The views of a scene show one set of named points, each view turned or mirrored, and shifted as a whole, with a little noise and some points left out.
In the rows, zero is written as 128.

Scene 1
View 1
tolu: [144 153 163 107 166  74 167  98 175  86 154 144  83 190 129  93 148  89
 113 141 181 176 120]
viket: [130 105 130  75 173 123 121 138 144 132  88 122  79 173 135 113 220  84
 127  45 132 164  63]
Medi: [121 114 125  61 184 105 139 125 155 106 113 149  77 193 147 100 190  77
 115  62 157 149  67]
lobak: [138 125 171 114 170  86 183 113 187  66 158 155  79 208 125  91 163  82
 104 107 181 190 107]
Lipam: [120 137 104  59 172 105 134 114 150 121 123 156  89 181 166  94 158  72
 111  85 161 125  85]
Som: [138 156  93 162  80 149 167 124 182 158 180 172 119 159 194  74  90  46
  77 134 157 145 150]
pefu: [149 158 121 114 124 123 112 120 142 179 110 104  97 134 146 109 172  87
 128 117 133 157 119]
Vufo: [125 146 138  88 159 114 147 122 164 129 135 141  77 177 139 100 171  75
 118  86 163 154  96]
Gik: [128 166 109  97 121 139 118 126 148 173 122 130 100 140 156 108 155  70
 121  84 142 127 119]
lazi: [126 143 114  83 144 107 139 111 160  74 125 173 123 172 154 107 130  65
 104  64 163 112 123]
zubez: [142  92  76  66 165 120 102 128 125 163  72 125  93 163 182  97 205  84
 115  84 117 151  53]
penuz: [169 163 133 134 101 109 109 107 144 117 102 115 139 122 133 125 143  88
 125 112 132 145 162]
zazo: [143 185  89  98 100 136  87 115 128 179  99 117 129 108 160 120 137  73
 128  96 128 102 145]
tilan: [157 109 140 108 145 116 114 129 142 114  80 112 104 154 125 123 210  93
 128  67 122 174  97]
neseb: [108  84 118  62 182 141 135 153 155 122  98 149  70 196 146 107 224  68
 113   2 135 157  40]
Fuv: [154 169 135 131 113 108 140 106 162 126 141 134 113 147 146 102 127  78
 112 134 155 154 153]
View 2
lobak: [100  95 171  65  60 106  62 103 145 144 148 116 154 132 136 112  96  45
 113  67 145 130  83]
lazi: [142  95 136 124  34 153 116 109 142 103 137 104 172 130 112 131  99 112
 136 102 169 142 111]
Lipam: [108 104 125 113  63 115 101 122 139  96 151 113 152 131  83 115  84 136
 111 101 191 120 111]
Som: [118 111 109 162   0 130  37 163 182 169  95  59 201  78 102 193  66  64
 129 117 211 151 122]
neseb: [ 70 115 156  81 113 107 103 182 133  64 224 112 142 138 136  96  89 162
 134  87 141 123 147]
zubez: [105 145 121 133 133  64 120 181 133  76 150 108 138 112  60 118  75 169
 121  81 179 120 141]
Vufo: [ 90  99 132 112  82 113  82 130 143 118 151  87 145 124 104 109  80  99
 115 103 168 112  98]
penuz: [159 122 119 179 102 125 127 129 139 138  72  52 155  91  94 138  85  61
 150 105 139 128  90]
viket: [ 87 121 141 109 137  92 115 164 127  81 177  95 129 126 108  93  83 138
 130  88 139 111 122]
Fuv: [132 109 120 153  63 120  86 119 152 155  85  65 161  96  94 143  79  51
 127 105 168 128  84]
zazo: [140 119  79 210  95 136 131 148 142 112  86  37 154  91  61 137  68 124
 144 146 184 113 107]
Gik: [106 109  98 167  86 125  97 153 148 116 122  53 150 101  86 127  69 117
 132 134 179 112 110]
pefu: [107 123 106 165 123  94  97 156 142 130 104  53 139  92  75 122  66  92
 128 114 165 107  98]
Medi: [ 93 107 146  90  89 106 100 132 133  88 176 119 142 139 106 100  89 133
 116  87 164 119 115]
tilan: [117 130 143 131 153  93 129 162 124  98 143  79 131 110 112 101  87 103
 147  85 114 117 111]
View 3
viket: [166 142 123 114  97 127  68 155 147 143 177  98 149  99 117 102 148 129
 163 121 171  54 157]
lobak: [133 124 127 125  98  77 109 161 125 139 175  83 121 171 136 145 121 120
  67  69  96 106 203]
neseb: [162 144 136 108 131 143  36 153 150 133 215  82 152  93  85  93 154 107
 126 128 179  71 172]
lazi: [107 150 132 128 124  91 117 149 160 124 158 124 159 126 107 133 120 152
  93 100 148 172 137]
Fuv: [ 87 142 115 138  94  74 144 165 145 136  85 121 143 163 113 165 104 151
 140  77 106 121 141]
Vufo: [117 141 119 114 105  97  98 148 154 136 151  96 136 141 122 123 146 139
 135 101 125 102 166]
tolu: [119 130 113 126  80  68 137 161 142 149 149 100 115 175 150 146 128 140
  91  66  94 114 185]
pefu: [110 149 106 129  83 100 121 167 153 145  84 118 144 134 108 139 125 146
 198 101 134  70 131]
Gik: [ 89 155 116 119 111 101 106 146 166 130  97 114 157 128  95 132 136 154
 186 116 139 107 126]
zubez: [141 172 105 124  91 145 101 192 186 174 153 117 133  91  81  97 157 115
 175 114 197  67 129]
penuz: [116 142 123 148  82  81 146 171 129 127  73 145 168 132 118 167  76 161
 159  88 139 107 115]
Som: [ 19 159 116 136 144  85 133 173 170 133  61  99 137 185  35 177 118 120
 130  79  93 154 148]
Lipam: [112 161 113 115 108 106 109 155 183 149 167 109 132 125 112 108 161 141
 127 106 150 134 150]
Medi: [143 148 121 113 104 114  86 153 163 147 193  98 135 118 119 104 156 129
 116 108 156 104 167]
tilan: [168 137 128 136  86 116  97 175 126 138 141 119 161 106 114 132 102 128
 152 101 167  55 143]
View 4
pefu: [104 125  90  95  88 116 104 169 117 188 155 113  75  81 129  63 120 117
 151 132 110 179 114]
viket: [171 177 104  78  79  88 101 141 107 128 152  98  92  54 123 101 118 154
 130 101 176 192 116]
Som: [ 95  62  65 146 134 137 165 164 183 238  92 121  95 167 106 103 135 143
 185 107 107 146 132]
Gik: [117 115  91 125  92 102  87 141 119 193 136 101  86  93 115  79 122 132
 166 120 111 161 128]
neseb: [208 183 106  91  83  69 111 123 120 108 125  88 101  58 103 133 125 181
 137  71 204 191 122]
penuz: [ 91 120 101 105 144 159 107 173 104 197 171 115 105 107 145  49 115 113
 121 112  97 144 131]
Lipam: [144 143  84 103  92  99 101 112 116 181 137 102 112 109 136 132  96 174
 159 133 173 155 125]
zazo: [100 104 102 131 108 122  46 143 113 213 154 103  78  89 134  77 112 102
 160 126  67 149 146]
Fuv: [ 87 105  79 111 126 146 140 166 126 210 145 120 102 131 134  66 117 138
 147 127 120 147 118]
Medi: [164 165  90  88  87  93 117 120 110 149 143 101 115  92 129 125 104 183
 141 116 197 170 115]
lobak: [124 148  69  86 118 129 201 149 109 163 142 116 140 140 124  79 113 207
 129 118 216 155  91]
lazi: [139 130  93 127 142 128 106 111 112 186 140 101 137 133 133 117 100 179
 140 102 161 123 140]
Vufo: [131 139  82 108  89  97 135 131 105 169 140 102 109 106 112  79 117 181
 151 123 174 160 104]
tolu: [ 97 138  65  86 110 135 182 148 102 190 155 121 133 142 139  72 101 189
 137 148 195 150  90]
tilan: [147 168 110  73 112 122 112 166 106 137 167 106  95  61 134  75 120 131
 110  92 150 182 120]
View 5
Vufo: [123 126  95  98 104 142 133 144 137 136 149 132 155 142 149 121  98 174
 182 112 183 109  63]
penuz: [ 98 131 100 127 178 109 120 153  87 127 169  97 119 112 174 144 122 149
 118  81 141 135 106]
tolu: [107 133 114  88 100 132 110 157  63 120 161 110 172 122 174 122 113 177
 206  97 205  83  55]
Lipam: [121 139  94 100  84 137 135 122 148 136 139 124 147 157 147 129 107 152
 151 151 193  91  58]
Fuv: [105 116 110 108 144 118 120 138  62 117 167 117 146 118 158 166 117 161
 156  93 163 122  97]
tilan: [114 151  86 114 162 140 107 169 177 149 168 122 137 137 188  77 102 168
 145 100 152 116  86]
lazi: [132 180 129 104  94 108 152 113 120 113 155 106 128 140 147 133 130 141
 150 128 182 117  63]
viket: [125 145  75 105 127 156 121 157 215 158 151 135 146 158 169  73  89 174
 158 125 169 106  66]
pefu: [ 99  86  68 121 160 140 112 153 127 149 153 130 141 134 157 148  92 168
 131 104 149 123 101]
Medi: [127 155  96  95  88 147 127 140 180 142 147 129 155 157 161  90 102 167
 172 139 193  90  49]
lobak: [126 164 134  74  96 137 111 157  92 115 175 129 180 129 176  95 113 186
 231  94 204  87  52]
zazo: [105  94  71 141 157 116 146 125 125 141 138 110 101 132 133 183 106 138
  81 115 133 147 108]
zubez: [107 124  63 113 137 154  93 128 212 163 152 143 148 174 172 109  93 149
 108 175 168  84  88]

In a view up to two points have been moved. Name them for each view, in the order of its rows, or write none.
view 1 => neseb
view 2 => tilan
view 3 => viket
view 4 => Fuv, Vufo
view 5 => none
